Points on a hilly landscape, in no order, each with its height.
From any point a climber steps to the highest of the 2 points nearest to it. It stops when none of these is higher. Distance is the straight distance between rows; heights are no part of it.
j_268 h=320: [ 34,   9,  23,  -2,   2, -38,   2, -23,  -9,  21, -14,  -8, -11,  11,   8,
   9,   0,   9, -23, -11, -17,  21,  13,  13]
j_648 h=174: [ 34,   4, -17,  27, -14, -31, -12, -12,  -6,  17, -13, -10, -13,  -4,  29,
 -10,  16,  -4, -27,  20, -23,  20,  24,  37]
j_898 h=471: [-16, -15,   0, -27, -10,  -8, -18,  -2,  19, -24,  -8,  25,   8,  32, -13,
  12,   9,  11,  -5,   0,   2,  -9, -12, -31]
j_676 h=537: [  3,   7,  -4,  21, -12,  -7, -15, -13,  -1,   2,  13, -40,   4, -15,   1,
 -24,  23,   4, -29,  16,  24, -10,  15,  33]
j_743 h=592: [  5,   2,   4,   7,  19,  -3,  24,  11, -19,  29,  -4,   3,  -6, -12, -17,
  -7,   4, -14,   2,  14,   1,  23,  14,   8]
j_16 h=459: [-38,   0,   6,  12,  12,  29,   8,  24,  -4,  -7,   1,  40,  22,  -9, -25,
  14,  13,  -9,  25,  -8,  10, -10,  -2, -16]
j_457 h=111: [ 17, -25,  34, -14, -42,   4,  -5,   1,  21,   3, -16,   1,  -1,  12,   8,
  19, -29,   7, -41, -13, -38, -18, -23, -20]
j_756 h=348: [ -4,   8,   8, -20,  16, -10,   5,  10,   9,   5,   7, -16, -14,   0,  18,
  -9,   5,  12,  -6, -12,   5,   7, -12, -24]
j_915 h=639: [ 55,  -4, -25,  17, -15,   1,  16,  23, -23,  28,  -2, -31, -23,  20,   4,
 -26,  -2, -34,  17,  12,  -4,  15,  27,  -2]
j_504 h=388: [  2,   1, -27,  -2,  19, -24,  -2, -11, -10, -25,   8, -24,  -5, -10, -11,
  -4,   9, -19,  34,   5,  18,  -9,  21,  10]
j_232 h=222: [-11,  15,   2,  -6,  17,  26,  20,  46,   1,   2, -31,  24,  -9,  -2,  21,
   2, -11, -13,  12,   6,  -2,  39,   2, -20]
j_300 h=337: [-20, -15,  -5, -16,  -6,   4, -31, -21, -14, -23,  30,  31,  16,  -4,   6,
  -9,   3,  47,  -9,   0,   5, -39,  -1,  10]
j_11 h=416: [  2, -21,  -2, -13, -14,   5,   4,  -3,   6, -14,   3, -10, -22, -10,   3,
  -5, -27,  18, -25, -15,   7,  -1, -31,  -4]
j_152 h=273: [-38,  13,  17, -14,  29,  10,  12,  -8,   7,  15,  14,   0,  20, -13,   6,
  -4,   3,  20,  -5,  -5,  16,  29,   1, -12]
j_818 h=340: [ 13,   3,  31, -28,   8,  -7,   4, -29,  -1,  10, -24,  19,   0,  14,  20,
  16, -21,  17, -35, -20, -19,  11,  -5, -16]
j_721 h=350: [  9,   5,  -6,  -2, -35, -15, -21, -29,   7, -16,  26, -12,  15,   3,  18,
 -16,  19,  19, -17,   6, -24, -55,  14,   9]
j_287 h=405: [  1,  -2,  12,   8, -12, -13,  -5, -28,  18,  13,  11, -11,  21,  14, -13,
  -6,  25,  10, -31,  24, -11,  -5,  17,  21]
j_946 h=544: [ 26,  19, -19,  30,  14, -24,  19,  -7, -23,  30,  28, -29,   5,  18, -13,
 -20,   8,   1,  20,  23,   6,  -5,  30,   8]
j_963 h=360: [  1,   4,  -8,  23,  24,  -6,  12,   9,   7,   2,   9, -11, -22,  12, -33,
  29, -19, -34,  37,  14,  13,  -2, -12, -14]
j_256 h=58: [-15, -15,  34, -21, -21,  30,  19,   3,  25,   2,  -5, -18,  -9,  -4,  -6,
 -10, -12, -11, -24,   4,  -8,  16, -20,   1]
j_427 h=212: [  8,   4,   2,  -5,  10,   5,  26,  61, -18,  13, -33,   7,  -6,   8,  18,
 -11,  -3, -19,  20,  -1,  -9,  31,  14, -16]
j_371 h=366: [-11,  -7,  -2, -16, -14,  -9,  -6,  21,  12, -14,  -1,   2,   1,  -5,  24,
  -8,  11,  15, -11, -15, -12,  -5, -13,  -7]
j_141 h=421: [ 11,   5, -31,   7,   0,  -4,  -9,   0,  -4, -11,  -1,   6,   2,  29, -17,
  12,  -5, -10,  18,   4,  16, -27, -12, -40]
j_689 h=390: [ -7, -31,  -4, -20, -20,  -8,  -9,   0,   1, -13,   3,   0,   2,  -9,  19,
 -13, -12,  43, -22, -25,  -9, -11, -23,  -7]
j_769 h=295: [ -6, -23,   5,  -9, -23,   1,   2,   7,   7, -16,  18,  12,   5,  -5, -21,
  -3,   2,  23,  -1, -18,   6, -51, -31,  -8]
j_940 h=317: [-22, -26,   9, -22,  -8,   7,  -4,  -3,  13, -18,  34,  -8,   9,   1,  -8,
  -2, -14,  28,  20, -10,  12, -36, -23, -22]
j_12 h=601: [ 35,  31,   2,   5,  -8,  -9,   9, -22,  11,  27,  12, -23,  -9,  35,  15,
  -1,  10, -17, -12,  16,  -8,   4,   0, -14]
j_577 h=84: [-23, -28,  25, -21, -27,  35,  13,  20,   8, -10,  -4,   6,  -5,  17,  -2,
   7, -47,   5,  -7, -15,   4,  -3, -36, -28]
j_755 h=304: [-25,   7,  12, -14,  23,  37,  18,   4,   6,   4,  -4,  10,  -7, -19,  -2,
  21, -39,  14,  -1,  -9,  15,  29, -29, -10]
j_943 h=584: [-43,  -1,   3,   5,  11,   7,   2,  31,  19, -25,  -3,  14,  13, -19, -10,
  17,  19, -10,  49,  -5,   0,  10,  -8,  18]
j_998 h=513: [  0,  -7,   9, -14,  -6,   2, -18,   3,  -3, -12, -27,  35,  15,  16,   9,
  18,   4,   7, -11, -11, -13,  -4,  -5, -20]
j_364 h=535: [-11,   1,   8,   0,  -5,  -1,   2,  35,   5,  10, -10,  19,  -2,   6,  -3,
  -5,  40, -12,  -3,   2, -31,   1,  -1,   9]
j_965 h=365: [ 26,   8, -13,  19, -27, -17, -25, -35,   4,   4,   7, -22,  21,  -2,  21,
  -3,  19,  21, -23,   7, -21, -40,  21,  28]
j_222 h=548: [-52, -17,  20,  14,  28,  17, -10, -13,  22,   5,  28,  28,  18, -15, -20,
  36, -13,  22,  26, -14,  15,   6,  -9,  -3]
j_476 h=428: [ -7,   4,  16,  -9,   8,   2,   0, -29,   4,   7,   6,  -4,  10,  24, -14,
   0,   2,   6, -23,  15,   1,   8,   5, -10]
j_123 h=373: [-20,  -8, -15,   8,  38,  -5, -15,  -4,   1, -22,  13, -16,   9, -17, -23,
   9,  -3, -25,  41,   7,  15,   5,  34,   3]
j_975 h=358: [ -9, -10, -28,   7,  26, -15,  -5,  22,  -8, -18,  17, -24,  -6, -10, -14,
   4,  -5, -45,  67,  20,   0,  13,  28,  17]
j_340 h=418: [ 35, -12,  -3,  18, -39, -22,  -8, -43,  12,   7,  -4, -37,  -9,  -8,  19,
  -6,  -4,  11, -35, -16, -17, -12,  -3,  25]
j_954 h=562: [  1,   0,   2,  -3,   0,  -5,  16,  21, -12,   8,  -8,   2,   7, -10,  -2,
 -19,  33, -14,  -7,   8, -19,  10,  21,  10]
j_884 h=580: [ 31,  20,   1,  -1,   0, -21,   4, -29,   1,  18,   6, -33, -17,  24,   3,
 -10,   5, -17, -16,  18,  13,  27,  14,   9]
j_784 h=452: [-19,  -2,  21,   6,  12,  -3,  10, -29,   5,   7,  21, -20,  16,  -4, -22,
  -2,   1,  20, -20,  10,  27,   3,  -2,   3]
j_831 h=509: [-46, -21,  -3,  -9, -25,  43,   8,   6,   7, -13,   0,   1,  15, -27,   6,
 -17,  -6,  11, -18, -10,   5,  14, -18,  -3]
j_516 h=203: [ 31,   1, -11,  -9,   1,   3,   8,  34, -22,  15, -33,   4, -25,  11,  24,
 -17, -11, -19,   3,  15, -18,  45,  19, -15]
j_346 h=333: [ 13,  -6,  -3, -13, -19,  -8, -20,   1,   6, -19,   6,   0,  16,  13,  14,
 -10,  24,  10,  -8,   0, -20, -53,   5,  -3]
j_765 h=593: [ 25,  19, -31,  17,  28, -12,  22, -15, -18,  13,   6, -25, -26,  -2,  -3,
  -9, -22, -18,  17,  17,  22,  28,   8,  11]
j_387 h=326: [-39,   2,   9,   0,   7,  36,  16,  27,  19,  -1,  -4,  27,  -1,  -8,   9,
  24, -21,  19,  23, -19,  20,  10, -32, -18]
j_164 h=502: [-35,  -2, -12,   1,  -4,  12,   7,  15,   7, -18,   4,   2,  -8, -21,  -2,
  -6,  19, -10,   3,   7,   9,   5, -24,  14]
j_397 h=389: [ -3,   3,  32, -11,  10,   6,  19,  -7, -10,  15, -23,  15,   9, -14, -13,
  -2,   4,  14, -30, -19,  -4,  23,  10,   1]
j_739 h=184: [ 66,  12,  -4,   6, -10, -10,  -6, -19, -14,  36,  -2, -30, -34,  22,  24,
 -18,  -5, -22, -10,   3,  -7,  44,  27,  33]
j_418 h=558: [ 13,  13,   2,   1,  17, -13,   0, -26,  -8,  17,  -7, -28,   9,  17,  -1,
 -16,   1,  -6, -29,  28,  15,  36,  36,  12]
j_563 h=315: [-13,   1, -10, -21,  15,   4,  -2,  14, -10, -28, -20,  -9,   5, -18,  10,
  -2,   8,  -8,  14, -10,  15,  17,   8, -27]
j_49 h=380: [ -4,   6,   9,  12,  20,   7,  18,  18,   8,  -5, -17,  13,  -9,   0, -35,
  24, -13, -33,  30,   0,  10,  -2, -20, -19]
j_144 h=345: [-19,  -2, -18,  -1,  24,  -4,  -9,  36,  10, -36,   1, -23,  -6, -21,   4,
   1,  14, -42,  65,   1,   2,  11,  26,  11]
j_654 h=549: [ 13,   7,   9,  -9, -10,  -5,  -7,  13,  -8,   9, -27,  20,  -8,  13,   5,
  10,   3, -11, -26, -12, -24,  10,  -3, -17]
j_102 h=445: [  9,  12, -21,   7,   3, -11, -13,  32, -12,  -7,  -7,  34,  -2,  14,   7,
  -1,  11,  -4,   9,  11,  -4, -14,   1, -15]
j_338 h=415: [-19, -11,   8,  13,  18,  11,   6,  26,   7, -10, -17,  31,  15,  -4, -37,
  33,   2, -17,  43, -11,  12,  -4,   3, -16]
j_643 h=417: [-37,   0,   3,  11,  28,  20,  -9,  22, -10, -17,  22,  40,  26, -16, -20,
  16,   7,  -3,  48,  -5,   8, -28,  12,   6]
j_795 h=481: [ -1,  20, -17,   0,   9, -10, -13,   7, -32, -17,  29,  19,   2,   0,   1,
  -3,  16,   1,  12,  25,  -2, -44,  27,  22]
j_10 h=464: [ -6,   3, -24,   2,   8,  10, -24,  23, -17, -18,   6,  38,   2,  -2,   3,
  -3,  19,  -8,  20,  19,  -3, -31,  11,  13]
j_304 h=50: [  2, -15,  45, -22, -32,  25,  10,  -3,  21,   3, -19, -17, -19,   2,  12,
   1, -12, -18, -40, -12, -29,  17, -25,  12]
j_23 h=285: [-17,  10,  -7,  -9,  21,   4,   4,  17,  12,   9,   4,  28, -13,   5,   3,
  24,   6,  11,   9,   0,   5,  18, -31,  -6]
j_115 h=141: [ 34, -15,  18,   3, -26, -11, -31, -33,  14,   8, -31, -20,   8,   0,  31,
  13,  -7, -22, -26,  -1, -39,   0,   3,  -1]
j_607 h=297: [  4,  -1, -24,  -8,  15,  10,   3,  21, -19, -16, -32,  19, -12, -12,   1,
  -2, -19,  -9,  -2, -19,  13,  31,   3, -22]
j_632 h=440: [ -2,  -4, -15,  -4,  -4,   0, -17, -18,   4,  -9,  13,  14,  -3,  22,  -6,
  13,  -4,  13,   0,   0,  12, -19, -19, -29]
j_757 h=518: [ 11,  16, -32,  21, -22,  -6, -11, -25,   2,  -2,  28, -35,   6,   6,   8,
 -24,  28,  -2, -10,  19,  13, -27,  14,  31]
j_416 h=419: [  0, -10,  19,   3,  -8,   5,   9, -22,  -2,   9, -19,  -8,   6, -24,  -2,
  -4,  12,   7, -37,  -2,   0,  12,   3,  23]
j_95 h=441: [ 37,   3, -17,  17, -25, -16,   8, -41,  10,  -2,   2, -32, -20,  -2,   0,
  -3,  -3,   2, -18, -15,  10, -17, -11,   7]
j_410 h=126: [ 25, -35,  18, -13, -43, -10, -14, -22,  14,   1, -21, -15,   8,  -3,  32,
  11, -23,  -2, -37,  -3, -41, -18, -20,  -4]
j_145 h=255: [-40,   8,  16,  -3,  26,   7,  18,  12,  -2,  11,  -4,   0,  22, -10,   7,
  -5,   6,  -9,  18,   3,   3,  38,  24, -12]
j_30 h=97: [  1, -37,  14, -13, -37,  21,   3,  15,   6,   0, -14,  10,   5,   5,  11,
   0, -36,   7, -35, -17, -12, -12, -32, -31]
j_881 h=155: [ 29, -11,  -3,  14, -17, -24, -24, -28,  -7,   6, -40,  -3,  15,  -1,  17,
  10,   9, -24, -32,  12, -43,   0,  22,  17]
j_159 h=288: [-25,   9,  17,  -4,  32,  26,  16, -14,  -4,  12,   1,  10,   2, -15,   2,
  -2, -22,  17, -18,   1,  21,  41,  -4,   2]
j_251 h=166: [ 11,  -8,  -8,  14, -15, -26, -25,   3,   0,   1, -17,   0,   5,  -2,  26,
  -7,  24,  -2, -23,   9, -23,  -3,  24,  15]
j_918 h=606: [ 45,  20, -46,  27,   1, -19,  13, -15, -30,  13,   3, -21, -18,   7,   0,
  -9, -11, -18,  20,   6,   8,  14,  16,   8]
j_263 h=482: [ -6,   9, -19,  12,  -1,  -8,  -1,  11,  -2,  -6,  12,  -7, -14, -20,   9,
 -13,  18,  -2,   3,  10,   2, -17,  -9,  22]
j_584 h=391: [ 16, -18,  -5,  11, -34, -34, -21, -40,  18,   8,  -1, -34,  21,  -3,  25,
  -5,   4,  29, -48,   1,  -8, -23,   7,  36]
j_156 h=386: [-12,   8,   7,   7,  24,   1,  -4,  13, -13, -15,  22,   4,  12, -17, -29,
   1,  20, -10,  40,   6,   0, -34,  15,   7]
j_969 h=302: [ 44,  37,  17, -20,   7,  11,   0, -13,  -3,  11,  -9, -18, -41,  -8,  10,
  -2, -28,  -4, -16, -13,   1,  24, -14,  15]
j_722 h=278: [ -2, -32,  -8,  -8, -39,   3,   0,  26,  11, -13,   2,   9,  -7,   1,  -9,
  -9,  -9,  10, -17,  -3,  -6, -41, -29,  -6]
j_711 h=499: [-30,  10,   8,   5,  10,   9,   8,  38,  -1,   8,  -1,  37,  19,   6,  -2,
   7,  25,  -4,  14,   0, -11,  -9,   0, -11]
j_592 h=282: [ 19,  12,  -6, -10,   2,  18,   7,   6, -12, -10, -36,   1, -23, -17,   6,
   5, -31,  -7, -22, -14,  12,   4, -24, -26]
j_515 h=396: [-16,   5,  -7,   8,  22,  -6, -15,  41,  15, -21,   5,  33,   8,  18,   1,
  22,   6,   2,  42,  -8,  13, -27, -12, -20]
j_246 h=179: [ 58,  -2,  -2,  17, -20, -29, -21, -16,   2,  27, -18, -23, -24,  13,  43,
  -2,   7, -18,  -9,  13, -24,  31,  29,  30]
j_553 h=364: [-25,   8,   9,  -1,  20,  -9, -11,   4,   0, -19,  24, -12,  15,  -4, -22,
 -11,  30,  -5,  21,  25,   3, -14,  17,  29]
j_184 h=560: [-63, -26,   6,  -5, -16,  50,  12,   5,  19, -16,  11,  16,  29, -25,  -8,
   4,  -8,  18,  18, -18,  15,   1, -18,  -1]
j_244 h=603: [ 39,  19, -14,  19,   0, -10,  12, -12, -12,  26,  -8,   8,  -9,  22, -22,
  12, -13, -15,  -2,  15, -10,  -4,   5, -19]
j_782 h=442: [-22,  10, -10,   2,  -4,  23, -16,  27,  -7, -18,  20,  45,  14, -12,   8,
  -2,  15,  23,  13,   6,   2, -44,  -8,   3]
j_989 h=500: [ 18,  19, -16,  10,  -9, -13, -11,  -7, -16,  -7,  10, -10,  10,   4,   0,
 -23,  29,  -2,   3,  22,  -1, -42,  29,  22]
j_814 h=506: [-43, -19,   9,   4,  36,  11,  -5, -24,  35,   3,  20,  -8,   5, -19, -14,
  26, -23,   2,  26,  -9,  17,  15, -19,  -4]
j_51 h=236: [-16,  20,  20,  -4,  29,  25,  29,  23,  -5,   4, -17,  14,   8,   4,   2,
  11, -11, -24,  15,  -5,   2,  36,   8, -27]
j_235 h=361: [-43,   6,   8, -12,  11,   6, -12,   1,  -3, -24,  13,  13,  24,  -5,  -3,
  -3,  32,  21,   5,   4,   1,  -7,   9,  19]
j_751 h=403: [ 14,  15, -36,   9,   1,  -8, -10,  -3, -11, -27,   8, -15,  -1,   5, -12,
  -5,   4, -29,  30,   4,  20, -22,   8, -17]
j_968 h=294: [ 31,  26,   3,  -9,   6,  26,   4,   4, -10,  -1, -20, -12, -37, -10,   2,
   5, -30, -29, -20,  -1,   4,  16, -21,   6]
j_365 h=353: [-40,  11,   3,  -7, -12,  24,  12,  46,  17,  -7, -11,  42,  20,  -5,  13,
  10,   5,  22,  21, -28,   7,   3, -20,  -7]
j_658 h=309: [  6, -15,   1,  -4, -22, -16, -29, -14, -13,  -4, -18,  14,  26,  -5,   9,
   1,   6,  11, -23, -10, -31, -47,   9,  -7]
j_942 h=363: [ -9,   1,  26, -22,   6,  14,  17,  -9,   3,   9, -17,  21,  -1,   2,  -5,
   4, -12,  18, -18, -25, -10,  12, -20, -14]
j_724 h=319: [ 17,  -4,  31, -11,   1, -22,   2, -32,  12,  16, -18,  -7,   9,   1,  20,
  13, -14,  27, -39, -15, -22,  12,   4,   8]
j_359 h=312: [ 41,  17,  35, -34, -16,   8,  -2, -20,  13,   8,  -6, -21, -42,  -5,  24,
 -11, -33,  15, -28, -20,  -4,  20, -26,  27]
j_134 h=616: [ 21,   2,  -6,  12,   5, -10,  22,  16, -17,  19,  -5, -21, -11,   7, -18,
 -11,   1, -31,  19,  14,  -6,  15,  20,  -2]
j_944 h=477: [-24,  -6,  14,   1,  29,  10,   8, -23,  16,   3,  19, -30,  -9, -18, -16,
   9, -19,  -1,   3,   1,  29,  14, -12,   0]
j_92 h=190: [ 50,  11,   2,   2,   2, -12,   7,  -7, -29,  29, -15, -20, -18,  16,   7,
 -20, -17, -19, -11,  16, -13,  44,  41,  15]
j_254 h=414: [-37, -19,  -7,  -9, -10,  39, -21,  20,   0, -20,  21,  42,  15, -10,   1,
   0,   2,  36,  23, -20,  11, -30, -19,  -7]
j_575 h=529: [ 15,  19, -24,  20,  19, -25,  14, -28, -14,  19,  26, -14,  13,  12, -24,
  -3,   1, -10,  30,  12,  16, -19,  20,  -7]
j_467 h=444: [ -5, -11,   0, -13,  -7,   4,   7,  28,  18, -14, -17,   8, -27,   2,  -6,
  12, -23,   7,  -1, -20,   8,   3, -48,  -7]
j_661 h=299: [  0,  12,  -3,   6,  30, -20,  10,  -7,  -2,  12,  18,  18, -10,   5, -17,
  20,   0,  18,  17,  -2,  16,   4, -10,  -1]
j_880 h=387: [-35, -19,   2, -17, -22,  30,   4,  24,   8, -11,  -3,  40,  19, -15,  11,
  -4,  -2,  36,   0, -29,  -8, -22, -18,  -9]
j_626 h=579: [ 42,  21, -15,  31, -11, -22,  13, -25, -20,  33,   8,  -4,  10,  29,  -5,
   4,  -3,   0,  -7,   9, -25, -12,  16,   7]
j_655 h=501: [-36, -12,  14,  19,  30,  11, -13, -22, -13,   9,  28,  26,  28, -15, -30,
  16,   8,  13,  22,   7,  25,   4,   9,  -2]
j_591 h=581: [ 25,   2, -13,   9, -15, -10,  -3, -10, -12,  13, -17,  12, -11,  17,  -9,
  -1,   4, -24, -15,  15, -15,   4,   9,  -4]
j_97 h=476: [-24, -30,   7,   5, -22,  28,  -3,  -5,   4,  -2,  -3,  19,  17, -30,  -6,
  -5,  -1,   9, -25,  -6,   5,  -4, -17,   7]
j_513 h=507: [ 11,   7,  -8,   5,  19, -23,  -3, -21, -31,   9,  13,  10,  25,  21, -34,
   6,   7, -10,  20,  18,   7, -11,  30, -11]
j_83 h=374: [-16,  11,   3,  -7,  19,  -6,  -1,  26,  14, -18,   0,  -1,  -4,   2,  -5,
   7,   7,   3,  39,  -8,  13, -17, -14, -29]
j_748 h=622: [ 75,  12, -32,  28, -18, -20,  18, -12, -25,  25,   0, -35, -15,  27,  12,
 -34,  -7, -18,  22,  -1,  -2,  20,  33,   9]
j_824 h=336: [  8,  17,  12, -10,  13, -31,  18,  -9,   9,  18,   8, -16, -18,  13,  13,
  -9,   9,  10, -21, -12,  -7,  10,   2,  -4]
j_260 h=196: [ 51,   7,   0,   2,  -5,  -3,   4,  -1, -24,  24, -36,  -5, -16,  11,  21,
  -5, -23, -29, -19,   8, -31,  30,  25,  -1]
j_439 h=578: [ 26,  23,  -4,  15,  20,   8,  16, -16,  -2,  13,   9, -43, -34, -15,   3,
  -5, -17, -11, -10,   5,  27,  29,  -1,  19]
j_165 h=526: [-55, -13,   4,   0,  19,  14,   0,   9,  35, -17,   9,  -2,   6,  -7,  -6,
  28, -10, -10,  36,  -8,   5,  11,  -8,  -7]
j_323 h=534: [-40,  -1, -24,   1,  12,  13,   5,  19,  -2, -20,  -5,  19,  -5, -22, -18,
  -1,  17,  -7,  29,   0,   8,  21,   0,  30]
j_391 h=447: [ -8, -25,  13,  10, -15,   9,   6, -25,   5,  12,  -5,  16,   7, -23, -14,
  -1, -13,  23, -51,  -9,  -3,  -2, -24,  22]
j_862 h=559: [ 38,  11, -12,  28,  -9, -34,   7, -10, -17,  27,  12, -27,   2,  26,   5,
 -17,  20,  -9,  -1,  23, -13,  -5,  31,   8]
j_206 h=324: [ 22,   7,  29, -20,  -9, -15,  11, -12,  15,  13,  -2, -24, -35,  -1,  22,
 -11,   0,  15, -28, -15, -10,  14, -16,  10]
j_375 h=70: [-22, -30,  26, -24, -40,  37,  23,   7,  20,   1,   3,   9,  10,   0, -21,
   4, -25,  18, -17, -10,  -5,  16, -26,   0]
j_298 h=462: [ 20,  -2, -22,   1, -15, -17, -15, -14,   1, -12,  -8, -17, -14,  -2,   2,
 -13,  16,  -6,  -9,  -9,   5, -11,  -6,  13]
j_59 h=310: [ -6,  14, -19,  13,  30, -16, -11,  -5, -17,   2,  28,  31,   3,   7, -13,
  10,   4,  22,  23,  14,  16, -22,   0,  -7]
j_581 h=346: [-34,  -6,  13, -19,   3,  -1, -11,  22,  22, -39,  10,  -5,  21,   1,  -7,
   9,  -4,  16,  39, -19,   8, -29, -14, -25]
j_666 h=478: [-25,   0,   3,  11,  22,   1,  -3,  -9, -28,   9,  16,  17,  29,   8, -26,
  -3,  17,   4,   4,  20,  12,  -5,  25, -11]
j_895 h=561: [  7,   2,   9,  12,   3,   2,  11, -19,   8,  15,  13, -50, -14, -23,   3,
 -16,   8,  -5, -22,   7,  33,  15,  -4,  21]
j_321 h=362: [ -7, -31,  -2, -16, -29, -11, -22, -26,   7, -19,  15,   3,  16, -13,   1,
 -13,  -3,  31, -23,  -4,  -5, -24,  -4,   8]
j_801 h=332: [-19,  -2, -14,  -8,  23,   8,   1,  26,   6, -17,  -8, -16, -11, -19,  19,
   1,   2, -27,  43,  -5,  21,  38,  10, -10]
j_583 h=321: [-17,   2,  -3,   5,  16,   5, -19, -24, -16,  -7,  40,  21,  16,   5,  -6,
  -3,   9,  34,   9,   7,  18, -34,   4,  -4]
j_691 h=422: [  0,   8,  -2,   5,   2, -10,  -6,  64,   8, -23, -20,  31,  -5,  21,   0,
  11,   4,  -8,  19,  -5,   8, -11, -12, -19]
j_571 h=475: [-27, -11, -15, -11, -10,  15,   2,  16,  22, -33,  -9,   1, -19,  -7, -12,
   8,  -3,  -5,  11,  -3,  19,  13, -35,   5]
j_5 h=385: [-18,  -2,  16,  -6,  -4,  -6, -19, -17,   5,  -2,  20,  11,  25,  14,  -4,
  -8,  35,  26, -18,  14, -10, -18,  13,  14]
j_531 h=620: [ 54,  29, -10,   5, -16,  -3,  10,   3,  -8,  32,   0, -28, -23,  32,  19,
 -10,  -9, -30,   3,   7,  -8,   6,  16, -20]

For each start below, name the point where the climber stops.
j_338 | j_915
j_256 | j_915
j_152 | j_915
j_563 | j_244
j_769 | j_915
j_666 | j_244
j_942 | j_184
